Points on a hilly landscape, in no order, each with its height.
A ball rolls from a point to whichever of its 3 nearest points has the largest drop for the distance, and stops where none of them is lower. Distance is the straight distance between rows; heights are no part of it.
<925>: [162 132 170 140  81  67 110 130 109 117 129  72 152 119 134 111 147 191
 142  89 189 103]  h=159
<801>: [187 123 127 121  84 117  72 165  94 155 137  69 151  69 123 193 147 167
 143 109 147 169]  h=664
<1003>: [118 114 166 168 115  99 150 145 120 121 134  90 138 148 137 111 142 105
 156  97 125 117]  h=88
<152>: [ 88 101  59 112 160 146  90 122 122  84 132 206 119 144 127 120 113  93
 138 140  59 154]  h=361
<990>: [149  87  80 129 115 121  85 174 139 150 142 128 131 136 107 130 136 154
 117 126  89 179]  h=286
<368>: [142 115  71 126 124 109  76 180 128 156 110 122 133 135  97 137 129 139
 107 134  98 205]  h=375
<177>: [111 170 135 134 155 165 195  61 159 117 141 165 141 137 125  79 109 106
 109 141 133  74]  h=142
<40>: [ 62 119  74 111 173 185 151 108 138  93 116 186 134 148 132 127 146 126
 123 145 106 127]  h=125
<619>: [184 119 168 135 119  82  83 158 110 145 107  58 136 123 138 120 166 177
 142 102 188 132]  h=213
<574>: [118 158  63 136  74 103  99 195  78 171 145  81 138  80 106 194  92 117
  61 133 105 186]  h=465
<1078>: [135 137  74 136 132 121  84 191 121 165 108  96 136 131 109 152 129 125
  98 137  97 211]  h=417
<80>: [112 177 179 116 107 120 170  87 173 117  84 108 111 142 124 100 130 153
 152 122 145 114]  h=301
<646>: [162 145 181 146  80  68  99 151 131 121 134  38 134 120 136 108 149 208
 149  80 178 109]  h=234
<973>: [129 118  79 133 163 128 100 179 116 153 154 170 100 131 135 145  65 114
  90 162 100 146]  h=42
<1178>: [148 115  83 148 122 118  81 179 127 156 156  79 147 114 134 150 147 133
 100 124 112 190]  h=453
<611>: [131 171 199 125  71 108 160 102 121 116  99  88 127 126 119 128 148  89
 140 112 188  99]  h=273
<624>: [151  96  78 123 145 123  92 175 124 171 140 170 104 134 121 157  77 134
  88 179  99 146]  h=96
<665>: [152 164 165 124 150 139 173  43 159 131 121 161 119 144 110  88 107 119
 118 145 160  63]  h=326
<1015>: [101 121  80 117 152 166 121 143 117 110 166 160 114 109 146 147 100  99
 137 142 100 124]  h=261
<134>: [123  95 155 111 172 137 143 104 125 127 116 163 112 120 145 154 128 117
 145 133 140 114]  h=151
<982>: [149 167 181 108 147 122 157  51 163 129  87 142 111 150  95  81 117 152
 136 126 159  97]  h=397
<1065>: [126 150 154 124 136 133 163  36 168 112 129 153 126 120 134 113 126 131
 128 137 146  77]  h=197
<17>: [114  88 156 119 134 132 141 151 103 128  89 146 126 139 114 131 132 147
 163 120 129 129]  h=741
<244>: [126 109 143 151 128 120 139 188 113 147 135  94 160 141 134 122 160 127
 121 138 157 120]  h=98
<272>: [ 78 111  62 103 158 175 112 133 119  75 146 186 118 136 139 126 124 108
 147 129  86 128]  h=191
<782>: [108 151 136 134 158 151 172  51 158 116 146 151 145 126 145  96 118 130
 111 132 140  78]  h=109
<565>: [139 171 191 122  66  90 147 105  96 108 102  85 126 123 114 118 149 124
 142 115 213 104]  h=335
<651>: [162 192 152 135 123 142 174  30 175  97 162 151  92 147  86  86 102  56
 168 123 135  50]  h=459
<98>: [124 155  60 111  78 116  86 176 110 163  95 124 130 104  98 168 116 145
  95 148  77 211]  h=437
<252>: [ 77 100  89  95 155 184 136 100 149  89 112 227 130 153 147 115 141 132
 117 174  95 117]  h=167
<1288>: [110 171 149 141 160 162 204  63 153 121 131 159 131 155 109  78  98  86
 118 141 144  65]  h=165
<1023>: [100  80  60  99 155 154  88  98 150  91 143 236 107 150 150 131 115 100
 110 162  49 129]  h=452
<1264>: [167 106 152 144 118 104 116 162 104 151 121  88 167 115 140 143 169 127
 115 139 186 117]  h=104
<833>: [ 88 113 113 147 176 156 160  62 163  93 141 187 139 153 116  60 133 125
 120 103  91 111]  h=112
<172>: [115 161 192 143  75 113 165 115 136 106 114  80 142 126 136 117 156  95
 134 125 160  90]  h=199
<180>: [100 110  67 130 176 151 100 151 104 104 162 172 107 138 128 130  81  96
 124 136  85 142]  h=511
<875>: [104 167  56 119  71 112  91 177  94 159 113 105 136  96 106 168 118 125
  84 136  88 204]  h=456
<635>: [118 110 139 148 112 142 137 193 121 149 122 108 148 152 123 115 159 142
 132 136 127 131]  h=122
<771>: [ 90 124  56 119 163 161 110 142 112  93 170 164 117 124 134 133  91  94
 135 123  82 147]  h=468
<942>: [164 126 117 132 100 106  94 188  80 188 115  81 123  77  94 201 114 110
  98 123 146 198]  h=571
<1171>: [120 116 114 133 115 139 138 193 119 135 130 126 145 143 118 112 149 171
 149 133 128 132]  h=303
<350>: [106 179 141 137 159 164 204  74 158 116 118 177 144 162 104  62 112  96
 146 130 126  69]  h=89
<319>: [158 107 177 167  97  79 125 125 102 121 140  89 157 126 139 118 144 115
 115 113 166 100]  h=87
<1197>: [112  97 128 107 142 158 141 140 110 129 134 170 123 108 141 169 125 119
 146 149 140 110]  h=170
<515>: [111 100 168 140 128 118 142 160 113 125  96 119 135 149 125 108 139 130
 158 110 125 134]  h=830
<481>: [ 90 113 127 128 208 155 157  91 139 117 120 154 118 137 162 135 129  97
 118 142 126 117]  h=95
<328>: [144 136  60  98  96 123  81 168 129 170 103 152 115 113 110 167 102 156
  90 173  92 184]  h=311
<281>: [ 95 118 121 108 167 163 147 117 115 118 129 159 118 113 153 170 133 108
 132 154 133 119]  h=121
<604>: [137  98 105 114  91 140 117 170 115 132 150 146 132 131 112 131 139 176
 141 127 104 137]  h=614
<686>: [133  99 165 171 120 100 137 166 113 131 133  96 143 145 136 123 144 109
 124 111 142 123]  h=81
<407>: [ 68 116 101 115 202 162 150  94 133 108 105 178 137 167 140 102 144 122
 115 137 118 131]  h=150
<84>: [169 167 171 111 143 117 145  38 171 117 118 150  96 162  94  61  97 129
 147 121 148  82]  h=425
<746>: [ 98 160 171 134  94 117 164 117 145 108 120  89 130 126 141 112 145 121
 158 102 121 108]  h=156
<28>: [159 131 102 143 120 113  81 183  99 182 135  69 123  90 118 185 128  95
  97 130 128 202]  h=549
<1036>: [130 183 173 116 135 122 155  75 175 125  74 119 104 159 111  80 128 154
 154 113 151 112]  h=355
<753>: [114 114 149 133 183 139 144  43 157 109 150 167 139 116 150 125 126 120
 123 115 129 103]  h=61
<120>: [ 77 127  93 119 190 171 151 127 121 113 124 156 120 123 161 144 126 109
 125 149 119 122]  h=107
<1094>: [122  90 160 115 139 127 132 122 115 120  89 152 116 135 131 135 125 136
 162 102 125 130]  h=559
<405>: [110 117 135 149 195 142 158  57 159 113 154 159 138 127 154 107 124 115
 121 120 118 101]  h=76
<451>: [124 161  76 152  67  92  95 190  82 173 163  71 129  73 103 200  86 123
  51 120 105 173]  h=472
<194>: [125 106  71 129 179 141 102 171  98 141 164 168 103 130 128 131  68 101
 109 153  99 143]  h=179
<863>: [174 117 180 152 105  81 103 132  95 118 133  82 148 127 129 130 153 137
 121 106 186 111]  h=108
<614>: [111 103  90 123 137 157 131 143 113 116 177 166 118 103 148 167 106 110
 135 144 113 115]  h=186
<375>: [165 123  95 142 122 116  81 171 119 153 152  72 143 100 141 183 137 111
 105 117 119 182]  h=508
<1137>: [128  99 164 116 137 118 130  75 139 109 110 151 124 127 141 131 126 146
 165 103 116 108]  h=519
<594>: [119 106 150 125 184 131 141  71 138 118 123 155 124 123 154 149 125 112
 124 123 126 112]  h=91
<262>: [143 163 204 136  52  70 127 160 139 135 129  27 116 112 148 116 146 186
 138  98 186  99]  h=334
<998>: [117  95 137 105 110 151 141 159 103 128 112 157 119 130 118 141 128 155
 154 133 132 117]  h=722
<467>: [115 105 167 125 129 113 139 116 119 104 105 129 131 135 124 122 135 143
 169  89 102 120]  h=313
<700>: [126 180 148 145 177 152 210  63 153 129 117 166 123 169 107  69  99  74
 140 133 129  72]  h=187
<295>: [129 131 153  99 131 118 137  46 149 104 119 147 135 115 145 134 131 156
 149 113 133 104]  h=383
<123>: [135 141  77 136 128 121 101 199 109 178 103  81 131 108 111 172 129 108
  95 141 106 209]  h=441
<1280>: [178 115 113 134  99 118  77 159 106 151 154  77 156  75 137 179 156 141
 120 115 147 164]  h=636
<287>: [156 108  72 102 115 129  81 174 130 172 101 168 111 127 112 161 103 149
  84 176 100 178]  h=178
<140>: [151 149 189 145  78  60  94 161 139 147 133  14 128 111 155 109 163 193
 143  90 169 118]  h=430
<38>: [163 139 155 130 114  97  95 191 106 157  88  46 138 102 139 149 162 183
 154 115 181 151]  h=71
<1212>: [159 179 154 146 163 145 177  39 164 111 157 159 102 166  93  67  90  49
 156 120 130  62]  h=466
<1139>: [155  78  99 129 133 130  95 159 115 147 165 170 102 128 119 142  92 139
 110 141  97 144]  h=180
<966>: [181 109 121 134 108 112  67 166  91 161 139  72 139  81 116 193 124 112
 109 114 126 189]  h=563
<975>: [ 83  92 100 106 177 182 152  86 154 111  97 215 129 168 125  90 149 131
 106 157 106 125]  h=296
<288>: [120 108 149 158 122 129 157 189 112 137 123 101 154 144 124 123 153 125
 131 121 139 136]  h=90
<1201>: [180 164 171 133 142 139 157  34 166 120 147 150  89 155  88  73  94  83
 151 128 145  50]  h=444
<210>: [ 76 109  67  98 146 176 121 111 135  85 123 211 126 138 134 125 129 123
 127 148  83 137]  h=41
<297>: [134 126 158 118 137 130 145  42 157 101 130 155 134 109 156 136 129 135
 137 123 138  81]  h=205
<394>: [104 164 166 108 110 131 148  79 164 105  90 121 120 122 135 110 138 158
 169  95 127 112]  h=381
<495>: [112 178 193 131 100 121 170 101 151 116  98  93 130 132 146 108 158 119
 149 115 141 113]  h=219
<809>: [ 98 112 115 141 219 152 148  68 158 103 131 162 135 153 139 100 129 111
 118 120 107 115]  h=86
<917>: [168  85  94 114 114 122  79 164 128 151 145 152 121 134 108 135 107 152
 110 148  86 171]  h=207
<276>: [143 165 161 129 145 139 178  43 173 137 112 165 119 135 121 102 120 129
 117 151 171  76]  h=291
<218>: [102 109  49 127 170 149 102 151  94  98 144 187 109 146 123 119  90  80
 126 144  84 155]  h=625
<976>: [149 121 110 139 108 131 100 167 122 152 168  74 161 105 154 159 152 130
 116 140 136 161]  h=560
<1245>: [149  76  97 114 104 129 101 155 108 134 162 173 112 124 129 148 100 153
 126 135  92 136]  h=209
<1242>: [119 161  71 138 102 119  94 195  94 180 121  90 138  93 106 177 116 106
  85 148 109 206]  h=455
<826>: [163  98 166 164 130  92 124 161 110 140 135  94 155 134 138 113 155 110
 117 127 176 118]  h=73
<1008>: [112 161  64 120  87 133  90 191 110 169  98 104 130 100 102 160 125 129
  96 141  85 211]  h=457
<1187>: [ 90 115  86 116 160 167 130 142 117 107 168 165 112 117 148 144 112 105
 139 149 114 114]  h=231
<546>: [120  90 144 102 146 145 141 140  99 128 109 169 111 120 134 157 122 135
 154 144 129 111]  h=349
<714>: [133 180 199 130 118 104 147  96 185 131  91  76 106 158 126  94 146  95
 135 118 150 119]  h=503
<775>: [122 101  79 131 154 150 102 157 103 132 186 162  99 122 137 145  77 103
 122 148 101 124]  h=65
<593>: [142 139 183 143  70  93 141 119 110 108 151  82 147 122 131 114 161 120
 131 102 174  93]  h=114
<367>: [113 129 180 147 108 107 156 127 128 109 128 100 132 130 136 104 144 124
 157  74 113 124]  h=110
<193>: [108 184 186 127  91 111 170 108 142 117  98  79 124 134 137 112 145  91
 140 123 156 108]  h=264
<1122>: [161 171 180 115 144 114 142  58 179 121 100 120  94 176  89  63 109 152
 155 109 149 103]  h=438
<599>: [139 112  91 131 103 135 105 179 131 140 159 104 158 134 127 120 146 167
 123 125 101 165]  h=574
<1124>: [ 68 131  84 110 189 178 146 118 133  96 121 175 130 134 148 129 135 119
 122 142 114 124]  h=123
<563>: [ 82  88  84  87 152 177 137  86 163  93 118 229 119 153 138 119 138 128
 104 178  81 117]  h=240
<83>: [145 109  75 140 119 115  81 185 127 154 148  92 140 134 124 136 140 144
 117 123  91 194]  h=388
<72>: [130 176 192 135 134 102 157  68 190 129  82  90  95 164 112  74 129 118
 159 107 143 123]  h=433
<1249>: [100 134 167 140 110 120 153 102 140 102 116 113 131 122 133 106 132 147
 165  92 105 112]  h=169
<554>: [142 114  89 152 106 126 105 187 134 150 158  87 159 126 141 130 151 150
 118 133 121 154]  h=516
<334>: [119 100 135 127 113 146 142 181 108 123 112 142 136 145 122 117 140 163
 146 124 130 128]  h=555
<377>: [135 156 163 102 131 131 159  53 158 124  78 141 125 134 130 109 133 161
 141 139 149  90]  h=458
<831>: [169 119 112 126  97 129 103 161 113 159 148  76 163  94 145 167 172 136
 121 147 160 140]  h=593
<864>: [179 132 126 117 107 114  93 159 104 156 121  82 161  96 150 174 177 163
 136 138 184 149]  h=628
<1224>: [162 125 177 141  77  81 112 123 100 112 139  84 140 125 135 119 140 159
 127  91 197  99]  h=134
<175>: [144  85  94 125 136 143 105 156 111 132 170 173 104 124 138 157  88 125
 122 152 100 128]  h=155
<26>: [133 173 188 138  74  72 136 152 120 117 122  39 113 123 132 104 155 184
 135  95 203 102]  h=369
<606>: [121 130 192 149  89  96 155 117 126 100 143  78 146 118 138 121 145 104
 141 101 133 102]  h=144
<532>: [129  94 104 105 114 159 124 152 101 122 167 173 112 125 141 164 109 139
 136 144 116 109]  h=54

Where does a ball stop that starts at each point below?
<982> -> <826>
<1124> -> <753>
<1008> -> <973>
<942> -> <775>
<281> -> <753>
<801> -> <775>
<451> -> <775>
<377> -> <753>
<1122> -> <826>
<1187> -> <753>
<394> -> <826>
<72> -> <826>

Two balls start at each pair of points below. Name the first point that both come to, or write -.
<875> / <28> -> -
<1201> / <1137> -> <367>
<574> / <599> -> <990>
<554> / <334> -> -
